Points, in no order, along strands that fork, close into loops and pass close to each other.
(in the rows, 128 means zero)
Two points are linked if the straight distance between their rows is under 121. Some points are linked to none.
J_325: [107 125 196  87 179 151 101 170 122 139 160 154  64  71 147 151 116 162
 112 119 143 153 128 108 156  87 110 106  98]
J_607: [129  85 134 106 109 106 167  96 136 150 147 109  99 123 167 154 144 128
 115 118  79 111 136 116 176  69 127 101  83]
J_118: [163 140  72 151  61 179 119  96 136  60 113  89 172 208 114 142 190 132
 133 149 159  96 128 111  95 157 151 143 208]
J_359: [135 128 154 177 118 118 114 147  97 133 107 116 111 120 111 100 128 114
 111 108 120 131 140 115 116 125 101  88 144]
J_750: [120 127 109 154 166 131 169  95 138 132 112 123 112 143 123 123 102 124
 120  95 109 140 123 155 150  86 170  94 122]
J_80: [111  60  84 154  88  81 115 103 104  97 171  92 146 127  96 103 124 138
 141 147 114 140 102  92 100 141 128 174 102]
J_27: [115 146 136 107  79 111 185 104 113 142 133 132  94 132 169 116 145 101
 110  96  57 112 164  98 118 141 129 127 169]
J_564: [120  81 100 152 117 123 108 127 110 105 175 105 184 150  82 136 166 126
 148 140 163 165  85 118  92 182 139 138 163]
J_614: [104 208  72 108 155 146  99 144 149 115 115 135 132 170  99  86 160 154
 134 140 209 112 103 183 105 148 130 131 119]
J_668: [135  50 139 113 158 126  86 159 101 116 148 160 136 112 125 156 119 129
 152 139 154 115  75 138 151 135 125 148 101]
J_830: [ 92 112 118 138 177 139 170 149 138 199 104 106 105 127 134 104  56 167
 125  87 137 107  98 145 153 130 119 125 108]
J_12: [115  88  90 155  72 106 138  91 107 132 121 118 130 122 124  46 134 115
 128 103  89  71 146 111 117 107 129 149  79]
J_162: [135 140 156  82 103 117  89 142 133 147 118 109 116 103  97 144 154 101
 162 153 150 126 169 139 153 138 108 122 122]
J_573: [125 107 127 131 160  82 138 132 120  97 123 112 144 124 182 169  71 162
 105 157  74 160  99 144 125 122 117 130 137]
J_843: [148 107 168 182  96 146 129 207 117 123 155 146 126 117 150 149 180  94
 101  81 111 129 144  78 133 171 115 126 154]
J_49: [141 181 101  92  89 172 158 111 137  85 124 107 121 176 143 117 209 118
 124 141 159  74 121 163  91 124 159 122 166]
J_756: [148 126 173 165 135 118 160 117 162 139 135 135  77  94 142 139  68 149
 109 108  82 125 159  75 164  52 144 133  58]
J_790: [158 171 133 155 116 160  91 164 147 105 140 107 155 138 120 164 145 147
  96 148 164 180 133 155  95 148 104  78 138]
J_441: [120 126 108 133 126 128 123 124 126 143 154  99 148 143  85 128 178 122
 141 127 173 154  99 147  91 170 127 108 154]
J_745: [123 221 143 140 155 169 103 172 157 127 120 107  98 138 107 116 176 145
  97 140 204 115 161 124 108 148 113 101 157]
J_967: [146 102 157 164 111 129 129 152 104 169 113 114 172 120 128 166 124 145
 114 121 134 203 115 131 119 136  55  60 143]
J_452: [132 168 114 109  78 111 170 109 119 131  65 135 114 156 149  95 131  78
 146 111  96 115 144 162 113 117 128 140 140]
J_999: [131  81 190 158 154 145 135 176 120 179 129 128 103 108 157 176  85 176
 102  98 133 163  91  89 161  85  77  92 100]
J_46: [114  99 140  90 157 102  86  83 111 138 127 122  98 108  94 114  75 176
 148 157 135 123 102 122 134  97 109 124 100]
J_516: [113  90 117 145 161 112 174 147 141 173 111 112 120 120 160 103  57 142
 121  91  91  72 111 115 150 144 138 164 120]
J_331: [136 100  94 150 145 126 101 132 108  71 177 147 183 155  93 157 138 136
 153 164 160 144  88 119  94 142 169 141 175]
J_978: [154 147 122 119 118 137  80 138 101 105 113 138 186 165  94 153 105 142
 150 189 190 123  96 165 108 138 130 121 191]
J_740: [135 182 110 148 145 148 151 139 131 109 127 146 129 152 107  92 148 107
 130 128 152 100 117 162 102 158 148 140 154]
J_692: [145  69 140 160 179 127 153 129 130 130 123 130 123 128 146 163  93 137
 112 114  91 136  94 131 162  98 139 100 115]
J_275: [119  97 140 141 192 137 147 129 128 166 123 113 135 123 126 136  52 205
 110 126 140 181  62 141 124 120  79  89 115]
J_667: [119 152 130  95 146 137 112  86 130 140 126 167 121 111  68  75 123 117
 186 157 160  78 139 148 124 120 151 147 114]
J_565: [147 111 163 131 173 105 126 155 119 133  92 120 133 100 186 209  61 134
 116 162 100 186 103 140 158 113  93 132 127]
J_840: [116 134 168 134 123 126 170 118 164 193 133 123  86  83 136 100  78 147
 141  89 104  91 182  67 157  58 144 121  79]
J_101: [143 202 178 149 107 161 187 166 134 143 130 170  99 132 144 164 123  88
 114 110 127 158 145 140 167 125 140 111 161]
J_89: [180 149 102 130 143 195 122 153 163  61 126 126 168 173 154 194 170 133
 122 157 163  91 118 152 150 162 159 139 194]
J_708: [123 123 149 130  95 148 136 179 121 122 163 135 116 123 170 130 211  91
  88  91 107  88 169  75 135 181 126 147 167]
J_449: [153 152 113 137  84 157 152 145 101  96 146 165 162 174 110 119 123 131
 132 159 161 116  48 172  84 150 128 135 161]
J_638: [168 102 133 162  99 113  78 141 122  65 133  98 157 126 146 179 155 116
 121 151  87 203 139 102 105 165 116 148 138]
J_246: [154  52 117 171 128  80 100  88 113  67 111 107 151 141 157 157 104 147
 120 142  49 170 119  70 128 128 119 177 122]
J_383: [134 138 144 137 138 145 125 157 142 150 146 153 117 102 106  99 180  77
 125 104 149  60 173 105 138 163 154 155 129]
J_522: [137  59 125 136  99 101 137  95 109 116 169  92 106 119 150 137 144 135
  96 122  68 126 112  98 123 101 117 119  91]
J_390: [113  94 124  91  86 115 202  86 135 181 127 110 113 122 174 105 129 125
 128 102  64  68 152 104 162  59 130 118  90]
J_5: [ 88 129 104 111 123 110 149 104 114 172 141 129 103 137 105  73  69 160
 131 105 134 119  57 142  79 130 108 154  93]
J_355: [121 155 113 116 143 174 119 111 110 166  79 153 174 168 106 121  79 162
 113 147 170 216  84 201 138 112  72  69 124]
J_429: [135  81 119 149 113  91  94 115 128 117 119 115 144  87  88 106 117 100
 184 138 115 116 153  96 132 156 129 196 109]
J_253: [ 89  93 123  96 137 112 127 140 100 108 184 154 135  81 147  77 129 119
 104 134 118  55 117 106 103 146 145 178 127]
J_944: [147 127 149 171 101 101 116 140 122  91 122 107 123 115 145 154 122 105
 120 116  74 170 148  93 105 171 110 152 146]
J_904: [160  96  99 169 110  97  93 106 111 100 125 158 162 158  77 134  91 118
 141 156 141 141  84 149 130 119 134 127  99]
J_100: [153 179  67 150  89 153 122  95 163  89  96  80 162 197  98 109 207 122
 142 131 199 108 125 122  63 144 163 149 177]
J_878: [ 94 169 122  82 120 128 151 113 137 172 102 153  82 113 124  76  88 124
 136 119 135 117 126 180 145  92 111 142  57]
J_885: [143 156  99  86  97 102  93 108 117 109 145 141 176 165  92 158  90 137
 158 199 164 156  84 169 104 122 137 137 154]
J_563: [116 188  90  75 103 145 162 119 138 105  85 124 125 162 140  75 207 103
 141 113 168  95 123 172  72  98 147 143 145]
J_405: [145 124  79 130  74 138  94 122 124  47 149  90 159 173 116 135 186 126
 143 164 145 102 135 124 108 166 149 158 172]
J_583: [138 151  56 105  91 128 130  75 146  38 132 192 164 202 142 116 147 138
 175 160  99  90 165 138 120 150 178 184 152]
J_446: [137  88 190 123 134 107 160 101 143 135 143 116  82  80 169 159 113 128
 132 112  52 124 169  54 140  86 141 132 125]
J_116: [136 166 136 132 174 170 143 163 146  84 145 148 118 125 134 135 162 116
 113 144 142  90 138 144 132 157 163 141 175]
J_197: [143 101 166 110 144 113  99 171 112 124 116 119 150 101 176 201 121 133
 124 151 121 182 109 151 143 132  92 120 133]
J_132: [130 130 167 138 171 146 145 113 159 163 128 134  66 110 114 136  48 166
 113 126 127 145 130 112 187  52 120 119  47]
J_120: [122 198  69 156 112 126 134 103 169 103 106  91 141 165 107  87 201 110
 148 131 165 117 150 119  68 176 165 176 165]
J_142: [124 122 139 169 144 119 105 143 136 154 129 122 120 104  74 105 162  89
 147 102 160 112 156  99 126 169 136 137 132]
J_435: [139 151  63 113  74 117 125 104 121  58 127 128 159 178 125  96 168 125
 150 164 128  85 145 146 102 134 162 160 153]
J_752: [122 101 104 126 180 121  73 147 138 122 137 131 142 121  93 137 187 120
 148 142 174 103 146 146 158 148 153 131 118]
J_795: [114 118 168 135 111 117 152 147 129 167 167 106  69  91 152 114  81 160
  76  93 107 119 130  74 112  92 113 113  74]
J_428: [ 79 129  91 127 157 100 137 131 128 171 124 104 140 123 109  76 186 102
 143 128 155  79 153 107 121 179 147 165 172]
J_866: [123  90 158  94 141 137 106 169 113  96 183 149 117  67 178 118 163 106
  99 125 117  82 135  93 105 147 150 180 106]
J_463: [145 121 153 141  85  96 194 111 126 182 112 119  96 131 151 142  86 112
 107 108  66 123 107  99 152 104  99 140 107]
J_528: [179 118 112 156 103 150 125 129 115  55 169 165 175 170 117 154 132 139
 134 166 139 140  72 138  85 150 146 138 173]
J_161: [133 137 135 120 103 135 145  76 158 127 135 161 143  86 138  90 158  92
 178 121  67  75 212 113 141 116 151 144 100]
J_551: [ 98  62 123 130 106 110 133 139 144 181 164  88 118  89 133 119 137 122
 119  78 108  98 154  74 146 133 130 148  86]
J_451: [129 153 150 167 102 140 124 208 143 154 161 153 111 106 127 138 158 105
  96  81 154 127 147  99 132 169 121 133 105]
J_779: [129 125  64 127 140  98  87 105 141  88 147 137 158 146  83 126 148 119
 165 153 160 111 142 158 134 133 180 148 120]
J_543: [117 140 188 160 100 126 168 190 129 164 146 182  97  98 169 151  84 122
  97  85 110 122 137  85 198  96 140 133  98]
J_958: [118 160 173 101 128 148 171 163 133 136 178 160  83  87 158 134 136  98
  92 116 110 103 133 117 134 132 149 139 132]
J_407: [ 88 122  93 101  99 113 185  98 121 171 143 136 126 122 146  69 142  89
 124  82  99  78 131 111  96 153 153 174 131]
J_697: [161  67 184 131 167 101 135 113 132 131 136 107  97  82 160 173  88 142
 131 134  81 153 100  68 114  88 141 152 111]
J_917: [136  62 133 119 145 123 159  97 149 129 175 132 112  97 142 117  87 138
 128 126  80  83 104  90 134 102 162 175  60]
J_94: [137 138 173 137 156  98 153  95 137 135 109 110  99 100 128 165  83 127
 130 128  91 177 162 100 142  95 147  99 160]
J_393: [134  68 143 106 108 131 164 145 165 177 168 119 131  85 205 119  86 125
  99  85  68  57 165  32 162 104 143 179  76]
J_82: [116 162 104  98  82 104 149 102 121 138  73 142 109 131 128  66 108  99
 153 116 125 109 124 173  99  95 116 157  83]
J_632: [142 122 120 122  98 122 170  84 132 112 130 129 101 163 150 155 168 112
 111 109  68 146 149 134 155  84 150  84 112]
J_725: [152 160 140 104 132 156  99 131 143  98 129 152 125 111  91 112 148 102
 168 174 168  69 160 154 138 136 154 159 123]
J_742: [139 203 143 147 132 178  91 194 152 116 133 125 121 131 109 130 150 154
  99 130 186 150 137 156 114 158  81  99 120]
J_559: [132 124 160  89 139 131  70 167 112 134 119 113 131 108 127 163 136 131
 142 158 158 146 122 146 138 154  87 115 150]
J_385: [139 153 123 119  74 152 148 148 124 110 126 113 114 147 150 110 214  94
 109 115 118  72 178 106 121 159 127 135 173]
J_131: [101 121 167 128 192 156 100 157 117 168 139 142  98  97  97 116 126 157
 117 100 161 149 103 110 125 150  95  86 140]
J_669: [172 117 162 174 105 135 132 114 116 138 113 139 124 147 108 156 122 105
 100 122 109 170 108 136 161  89 105  78 102]
J_741: [ 91 179 126  56 169 149 110 159 130 146 124 136 103 118 125 103 177 141
 132 155 189  78 154 175 160 138 115 118 139]
J_245: [162 162 103 109 112 186 139 125 151  75 107 109 142 172 145 146 194 127
 129 155 160  49 142 141 141 156 154 140 210]
J_330: [127 104 131 129  92 138 150  56 146 118 144 157 135 106 154  91 153 115
 160 109  26  83 217  67 129 131 131 157 104]
J_160: [130 142 116 105 143 171 101 124 121 156  95 153 216 157 124 164  80 158
 100 185 167 212  95 214 150 110  99  84 135]
J_968: [144 155 106 148 100 136  82 149 104 112  85  90 173 168  95 113 143 126
 141 163 187 118 116 146 100 165 103 120 193]
J_868: [ 98 175 111 130 165 148 104 127 141 147 118 111 101 142  92 110 176 143
 110 103 182 158 150 148 117 108 134  55 118]
J_196: [114 128 110  90 135 115 160  67 156 174 118 106  94 147 108 120  75 151
 144 131 133 151  89 161 132  72 134 121  51]
J_700: [132  93 176 107  80 127 157 122 139 148 162 172 116  98 184 145 166 107
 131  99  51  92 200  51 179 107 145 137 118]
J_962: [137 173 123  80 121 143  39 106 136 112 113 111 125 140  70 130 143 152
 147 175 196 134 145 148 122 126 120  99 140]
J_414: [160 131 155 156 130 145 105 185 138 110 149 110 160 105 154 198 160 134
 112 130 145 212 138 121  96 147 108  84 141]
J_424: [109 191  93  70  96 150 115 126 146 132  92  93 123 160 114  78 217 120
 153 137 216  67 124 160  83 123 122 140 136]
J_603: [121  98 171 100 115 114 141 107 138 138 162 128 112  63 155 143 166 104
 154 117  79 104 199  63 148  99 149 129 123]
J_338: [134  71 148 160 155  97 132 109  87 154  97  94 142 132 122 126  50 166
 128 149 113 126  65 110 124 109  99 119 155]
J_604: [102 131 109 143 195 141  78 177 135 149 101 132 142 120 122 158  93 167
 111 112 162 169 127 158 180 138  88  87 111]
J_540: [109 130  99 132 181 134 102 159 152 146 108 131 138 138 104 148 151 127
 138 112 172 139 134 175 181 143 134  91 113]
J_382: [125 160 110 156 124 138 141 155 158 132 154  99 139 138 117 146 197 109
 126 110 146 151 140 123 101 206 139 133 162]
J_153: [135 136  96 101  72 176 156  76 154  77 116 175 115 197 159 105 210 107
 142 110  78  97 198 118 114 162 151 147 126]
J_836: [140  95 133 109 117 106 137  98 117 125 148 118 129 127 118 162 124 113
 144 149 102 154  93 141 122 137 143 128 136]
J_341: [147 124  93 180 124  87 134  80 110 139  80 116 171 170 118 130  48 148
 117 133 108 167  80 148 112  97 126 116 130]
J_613: [105 159 119 101 145  99 150 124 123 137 109 106 119 128 158 157  77 142
 106 153 109 167 119 181 144 110 106 103 128]
J_586: [108 151  99 102  86 144 157  82 153  75 155 161 119 144 165  71 194 117
 131 111  61  89 208  94  94 167 154 167 130]
J_796: [103 188  96 132 128 121  97 151 124 148  81  77 139 160 108  92 180 131
 133 136 196 122 149 158 101 166  93 113 171]
J_872: [132  88 159 169 130 122 109 134  77 146 100 118 121 128 104 102  91 138
 119 127 121 132  88 123 118 125  74  97 147]
J_718: [154  62 128 124 164 107  89 124 127  99 122 150 146 114 117 177 110 111
 158 151 123 129 111 145 175 106 155 146  86]
J_421: [104 146 175 113 195 184 116 165 124 151 170 166  74  89 115 131 112 156
 100 113 172 156 103 126 149 119 108 100 115]
J_571: [128 148 113  92 129 120 102 120 124 137 119 132 185 148 118 171  81 154
 133 192 157 199  83 193 116 137 109 104 136]
J_712: [ 95 154  94 115 135 103  98 132 133 160 106  83 142 149  89  80 203 125
 156 150 198  98 143 120 106 177 122 156 169]
J_643: [105 176 125  69  98 109 130 114 148 161 116 104 103 121 103 110 155 106
 161 128 158 128 155 155 106 134 125 129 107]
J_233: [116 160  92  99 130 134  48 101 118 133  92 127 129 159  65 103 130 160
 140 140 183 156 118 155 120 125 105  87 115]
J_798: [133 118 200 154 169 163 156 167 128 160 128 148 134  99 161 189  61 170
  92 137 136 226  90 127 164  77  66  87 101]
J_601: [140 129 135  80 118 132  47 129 121 102 158 117 134 127  73 135 160 147
 164 183 210 114 111 121 103 149 118 146 149]
J_222: [123 143 149 106 143 153 126 117 112 161 143 150 121 135  91 124 102 148
 125 141 161 174  66 164 114 141  96  95 119]
J_743: [108 163 161 171 139 120 143 170 118 156 104 134  86 100 131 110  82 136
 100  94 128 131 144 112 140 111 103  99 125]
J_212: [120 110 119  97 148 104 110  84 113 136 132 145 127 121  69 108  90 144
 177 160 156 109 105 145 129 104 149 131 117]
J_831: [141  84 155  95 117 134  80 145 118 101 185 122 130 107  94 141 178 113
 166 163 175 117 103 112  94 160 141 176 137]
J_769: [110 116 202 137 191 155 104 203 110 173 141 155 111  77 145 149 131 153
 118  97 170 172 106  90 107 153  82 108 153]
J_339: [138  76 112 148 121 123 155  88 114  95 139 151 121 150 153 119 138 116
 124 106  55 114 123 102 137 161 138 150 144]
J_876: [156 184 139 117  87 149 169 131 115 115  97 116 144 165 141 147 126 108
 124 151 118 148 105 178 100 149 114 112 184]
J_973: [117 147  99 130 112 108 104 153 118 157 102 109 133 143 111 121 118 127
 131 124 151 147 109 173 125 156  84 109 108]
J_494: [110 168 115 107  74 125 181 121 126 166 105 142 111 122 156  79 153  74
 129  86  99  90 159 126 107 133 135 151 127]
J_381: [114 187 115  73 125 159 120 149 137 127 135 111 115 130 129  90 197 122
 127 157 189  46 148 157 124 141 124 143 139]
J_60: [119 188 134 144 135 127 125 200 156 106 125 126 117 118 156 167 160 121
 117 113 141 135 188 135 170 139 134 109 145]
J_931: [116 118  92 148 132 124 144 133 160 110 133 146 134 146 152 117 196  96
 130  78  91  94 196 108 164 187 158 163 144]
J_256: [153 135 152 111 126 151 124 124 139 102 132 170 132  91 132 103 142  87
 160 152  98  57 178 136 161 130 149 152 123]
J_631: [150  88 141 169 121 125 130 132  86 130 128 111 197 135 122 147 126 134
 123 143 132 183  91 133  82 167  84  90 181]
J_817: [115 102 142 111  94 121 181  73 132 139 142 136 114  95 160  91 124 115
 127 100  35  94 175  59 113 139 147 159 135]
J_520: [113  91 150 127 160 133 118 171 134 132 157 154 121  61 157 115 166  96
 123  97 114  65 174  83 145 144 158 166 107]
J_984: [132 145  74 129 148 128 106 105 151 102 142 124 158 161  96 146 141 123
 137 133 155 157 120 180 122 123 181 106 110]
J_386: [ 85 143 128 127 190 163 146 151 131 188 115 136  99 124 122 106  61 198
 111  86 155 156  85 148 150 139  75 101 107]
J_777: [117 191 142 135 125 142  96 196 148 154 138 154  94 116 103 119 131 141
 112 106 178 139 135 134 133 174  79 120  97]
J_829: [115 195 120 148 134 149 120 144 158 129 137 122  98 130 102  96 205 121
 110 110 181 106 173 137 104 126 145 102 113]
J_903: [148 130 121 141 111  94 181  81 118 158  63 117 135 170 134 125  73 111
 134 124  92 156  87 164 130 102 124 125 124]
J_431: [137  54 149 154  78 107 146 146 134 167 152  92 110 106 168 140 117 124
  98  77  75 122 133  30 151 118 113 160  82]
J_176: [112  55 151 107  99 111 151 125 132 164 157  94 114  74 198 115 106 131
 104  96  56  86 169  18 136 113 121 178 116]
J_532: [143 163 124 127 160 191 145 152 138 102 124 125 163 160 145 188 139 123
  96 160 153 156 129 190 159 126 155  91 189]
J_357: [147 164 128 129 184 183 136 191 151  91 129 124 153 141 147 175 165 132
 118 152 168 115 121 172 149 170 150 125 190]
J_805: [116 148  74 162 122 103 120  98 114 125 101 118 172 176 112 117  77 151
 119 128 145 187  81 179  79 114 124  92 125]
J_470: [ 88 122  58 139 146  89 134 133 103 109 109 117 152 168 140 100 110 151
 124 123 135 106  97 175 125 119 128 118 127]
J_645: [141 143 143 121  69 118 115 159 120 131 113 114 116 118 132 126 173  87
 141 135 118  87 187 110 146 149 111 142 147]
J_144: [132 108 108 184 132 100 110  88 108  97 101 101 153 154 120 134 111 127
 116 125  77 160 141 113 109 126 149 101 174]
J_911: [103 148 125  90 151 110 147 172 126 120 142 136 115 107 167 150  97 137
 116 150 116 130 110 183 149 147 112 149 115]
J_814: [181 105 126 188 121 112  98  99 127 107 111 140 162 150 107 166 102 107
 115 146 107 177  97 143 143 116 126 116  99]
J_273: [ 73 127  84 115 166  92 124 147 119 137 161 127 147 112 114  88 146 135
 147 146 169  79 122 126 119 179 144 182 156]
J_644: [103 122  80 139  81  94 128  98 106 104 152 107 124 137 111  69 139 123
 129 126 120 109 110 127  75 127 130 162 104]
J_104: [113 106 124 107  96 107 156  96 105 195 105  92 100 138 115  80  94 133
 138 111 120  99  88 121 115  92  99 125  87]
J_28: [150 116  81 134  97 101 112  89 104 102 106 136 147 173  95 103 116 115
 152 143 129 121 102 170 127  85 140 122  85]
J_78: [138 120 181 160 163 152 103 210 121 128 147 143 141  88 160 171 158 146
 110 103 168 191 120 111 104 150  89  93 132]
J_50: [120 116 175 128 202 179 134 129 127 168 119 147 146 104 138 168  52 196
  97 141 150 225  89 141 154 101  62  73 128]
J_238: [126 203 146 150 116 173 135 171 150 136 135 149 124 141 125 158 131 141
  93 119 166 215 146 167 156  91 116  66  99]
J_485: [160 118 135  88 128 133 115 103 143  54 161 122 132 132 143 185 176 114
 143 165 100 139 147 122 118 156 172 148 166]
J_510: [195 149 176 159  84 145 128 124 123 101 114 144 121 149 127 172 140  97
 101 143  82 174 141 119 152  99 122  86 141]
J_992: [139 174  98 148 127 127 135 114 169  82 133  98 138 161 124 140 185 111
 131 129 126 136 163 117  94 197 163 160 178]
J_626: [134  59 173 117 168 126 100 180 118 153 124 149 115  76 156 156 103 110
 141 114 132 109 106 111 161 125 118 158  87]
J_895: [114 153  95 103  81 150 137  84 134 108 149 106 139 139  98  53 219 105
 155 148 160  71 148 105  67 138 158 174 147]
J_35: [157  84 154 188 128  92 129 121 120  99 115 109 106 113 174 157  93 136
 107 108  42 161 141  57 123 138 108 155 125]
J_663: [138 144  94 109  97 147 172  70 147  90 116 157 102 186 156 112 194  99
 124  86  75 133 157 142 117 106 162 115 110]
J_309: [129 146 142 139 171 143 117 121 134 126 119 144  91 113 115 131  62 144
 110 139 135 167 126 159 166  83 123 104  84]
J_433: [ 90 116  93 108 108 133 151  96 131 147 176 153 146  96 136  38 163  89
 107  98 122  37 150  99  98 138 155 164  90]
J_785: [121  78 147 149 144 106  95 130 125 129 121 104 124  78 103 120 141  94
 160 110 126 122 171  78 131 149 139 158 138]
J_310: [110  92 131 109 195  76  85 134  93 102 126 125 148  99 144 159  58 173
 158 173 135 152  84 129 113 122 130 150 156]
J_526: [126 161  93 135 100 119  82  90 123 120  85 103 127 158  84  89 157 113
 139 120 166 137 147 157  87  97 134  91 110]
J_93: [117 124 141  94 155 136 132  70 139 181  97 104  82 124 101 105  52 171
 136 133 127 135 115 127 152  61 116 110  76]
J_720: [115 152  64 149 123 121  83 127  89 123  88 131 211 184 103 121  95 163
 116 156 175 165  97 174  81 122 126  84 173]
J_155: [146 137 157 145 110 122 185 109 123 202  82 119 114 151 126 144  65 128
 123 121 106 161  81 144 152  91  80 110 103]
J_534: [162 125 158 121  78 125 124 144 112 115 115 128 119 138 144 162 168  92
 125 140  86 122 156 123 165 133 111 115 156]
J_168: [ 86 179 154  77 113 138 141 146 123 199 117 140  85 106 114  98 144 111
 140 102 160 111 154 134 137 122 110 114 129]
J_139: [127 197 124  80 121 146 155 105 127 116  98 126 128 165 119 128 123 108
 134 163 158 151 108 199  97 115 155 119 161]
J_500: [105 128 163 115 141 121 124 148 128 169 133 123  79  79 128 107  69 146
 109 107 124 109 132  99 139 117 101 127  91]
J_432: [149 144 128 106  99 126 144 135 106 106 113 122 154 153 135 143 136 100
 151 164 120 107 110 161 127 179 130 148 204]
J_682: [ 86 150  82 124 124 102 137 101 135 140 139 117  98 129 115  66 113 155
 121 107 136 123 105 151  75 113 130 133  79]
J_941: [138  92 135 132 128 121 193 141 158 174 141 127 102 120 185 132  69 132
 100  79  62  79 138  83 173 120 148 170  91]
J_190: [129 164 187 146 140 121 163 152 134 129 122 151  95 101 155 174 100 111
 126 107  98 159 169 100 169 107 150 110 168]
J_350: [135 123 134 155 149 130 201  81 147 142 121 127  86 136 145 114  98 136
 119  80  67 123 145  94 136  80 162 109 126]
J_208: [140  80 157 118 105 102 167  84 101 180 115  89 104 124 130 128  83 121
 132 131  78 104 102  97 133 102 107 135 133]
J_635: [142  97 113 102 124  99 128 106 105  78 134 157 171 165 137 161 124 114
 177 167  97 116 123 135 148 158 165 166 196]
J_354: [144  89 133 106 105 116 114 107 127  72 177 112 141 115 110 153 179 100
 167 157 117 146 132  95 105 171 168 182 154]
J_923: [146  89 169 151 139 124 136 171 119 140 129 153 107 103 159 167 105 112
 112  99  91 114 119 107 170 111 118 133 109]
J_727: [128 127 155 103  76 133 181 117 127 167 131 170 109 112 159 119 155  91
 130  98  78  80 174 105 176  81 145 116 116]
J_282: [139 203  64 137 141 160 109 126 167  85 107 130 146 179  97 115 156 128
 116 133 192 137 119 190 100 119 168 116 112]
J_914: [ 89 162 140 102 154 140 195 136 133 159 156 140  97 103 143 111 119 108
 106 101 122 109 118 148 118 140 155 132 136]
J_671: [154  66 141 138 165 126 109 109 134  89 144 152 119 100 130 148 147 110
 140 125  93 110 150 114 160 106 173 129 107]
J_734: [ 98  94 132 107 113 127 154 109 161 205 157 103 125  63 142  81 106 125
 141  88 105  58 189  56 138  97 137 140  77]
J_241: [122 168 143 105 132 187 108 160 136 162 129 156 139 137 117 165 129 170
 112 120 172 229 121 168 173 120  57  50 106]
J_615: [113 148 141 129 131 137 211  99 140 165 141 148  79 117 145  92  93 107
 104  75  94 114 120 123 102  96 165 135 101]
J_17: [ 95 151 148 103 155 138 101 138 129 207 115 135  80 111  85 105 119 153
 143  81 169 139 134 113 160 139  87  97 121]
J_665: [139 106 140 125 188 139  60 170 122 107 136 137 185 115 132 175 119 167
 136 149 183 197  98 152 103 162 105 116 130]
J_908: [129  60 115 151 150 119 113 140  90 124 132 130 213 143 129 155 108 175
 125 153 146 171  58 154  98 139  90  87 155]
J_194: [129  77 135 140 147 107  82 152  83  79 127 107 160 117 136 138 148 120
 149 156 135 129 114 103 101 157 125 150 193]
J_396: [142 169 184 110 103 163 169 169 120 152 154 168  91 118 133 142 117  95
 101 121 130 139 114 147 148 125 110 118 131]
J_342: [117 187 148 137 135 156 149 144 148 134 143 154  79 121 124 136  95 134
  97 123 141 196 128 164 160  85 119  92  74]
J_871: [137  56 143 163 179 128 133 147 112 152 111 116 187 115 149 167  71 195
 103 133 132 185  68 140 118 124  75  83 122]
J_889: [129 113 182 176  95 128 150 179 115 189 142 129 135 122 144 172 113 160
 106  89 134 186 107 101 150 109  68  68 105]
J_448: [116 134  54 147 113  91 146  99 117  91  74 145 148 181 134  81 124 123
 144 106 109 111 115 170 118  93 159 138 109]
J_73: [143 155 136 129 157 130  71 135 141  86 128 146 123 106  92 126 102 129
 139 168 157 134 144 150 132 135 144 137 110]
J_471: [139  54 140 136 169 124 130 103 128 120 145 162 129  95 119 113 112 116
 151 117  99  65 122 110 154 111 169 158 101]
J_699: [102 118 132 160 199 122 106 181 139 127 113 115 122 105 161 167  87 169
  97 104 130 163 137 134 169 101 115  85 113]
J_976: [116  98 113 152 149  74 109  89  96 121  93  82 147 130 122 120  76 152
 138 148 100 138 129 110 113 115 136 116 176]
J_69: [137  66 108 137 148  86 112  88 110  90 129 146 160 134 111 139 115 116
 177 146 104 117 135 105 145 141 172 169 173]
J_797: [ 76 103  68 119 155  86 144 134 115 130 138 115 142 129 143 104 117 139
 132 121 117  78 119 148 133 149 140 149 133]
J_243: [126  46 112 141 140  72  84  90 107  86 129 124 165 101 112 122  97 127
 194 165 111 115 140  71 134 109 148 195 143]
J_943: [122 194 144  78 127 150 139 114 126 134 108 123 121 142 142 156  96 125
 109 175 144 189 113 195 133  88 110  90 149]
J_67: [113 181  97 137 139 142 122 144 138 126 127 160 115 142  87  58 150 117
 132 116 188  86 106 165  93 151 146 152  97]
J_900: [178 113 104 141  86 131  70 121 134  65 137  92 176 155 108 181 166 117
 131 162 135 165 135 123 111 154 148 139 146]
J_639: [147  47 116 147 109  79 112  84 116  86 161 105 131 125 138 148 120 138
 120 145  74 145  96  86 124 112 126 178  80]
J_199: [114 158 126 137 167 121  80 144 151 106 120 142 101  99 104 117  76 158
 116 141 144 157 139 153 131 132 111 128  73]
J_585: [141 126 103 109 118 125 135  67 138  58 115 183 140 165 146 112 147 121
 155 153  65  91 175 136 143 138 167 155 146]
J_303: [138 150 111 169 123 123 101  99 113 106  98 104 127 145 100 111 128 116
 112 122 120 146 145 136 103 101 141  78 135]

A fork is a point with three links, a tip a point with one. Leave the first point through the second and follow the links. Name the first fork or tip that comes.
J_978, J_968: J_645
J_876, J_432: J_253
J_866, J_520: J_613
J_100, J_120: J_449
J_797, J_273: J_355
J_94, J_190: J_923

How many points has the smallest loop of links through each point below? Write 0 if it is on no loop.
J_976: 6
J_645: 16
J_725: 9
J_35: 0
J_357: 0
J_573: 0

A piece is two or more points that can be reached from each other along the links. Count, over all rows, the pieces, the separate loops (a circle has one, a figure eight two, a Y none), the forks (points with three links) and the tips (points with one).
pieces: 6
loops: 4
forks: 19
tips: 23

Name the points in between on the shortest way along the links from the first point to the second, in order.
J_132, J_516: J_756, J_840, J_734, J_551, J_431, J_176, J_393, J_941
J_900, J_663: J_638, J_944, J_35, J_246, J_639, J_522, J_607, J_632
J_69, J_197: J_635, J_432, J_876, J_139, J_943, J_613, J_573, J_565
J_917, J_958: J_471, J_671, J_718, J_668, J_626, J_923, J_692, J_750, J_350, J_615, J_914
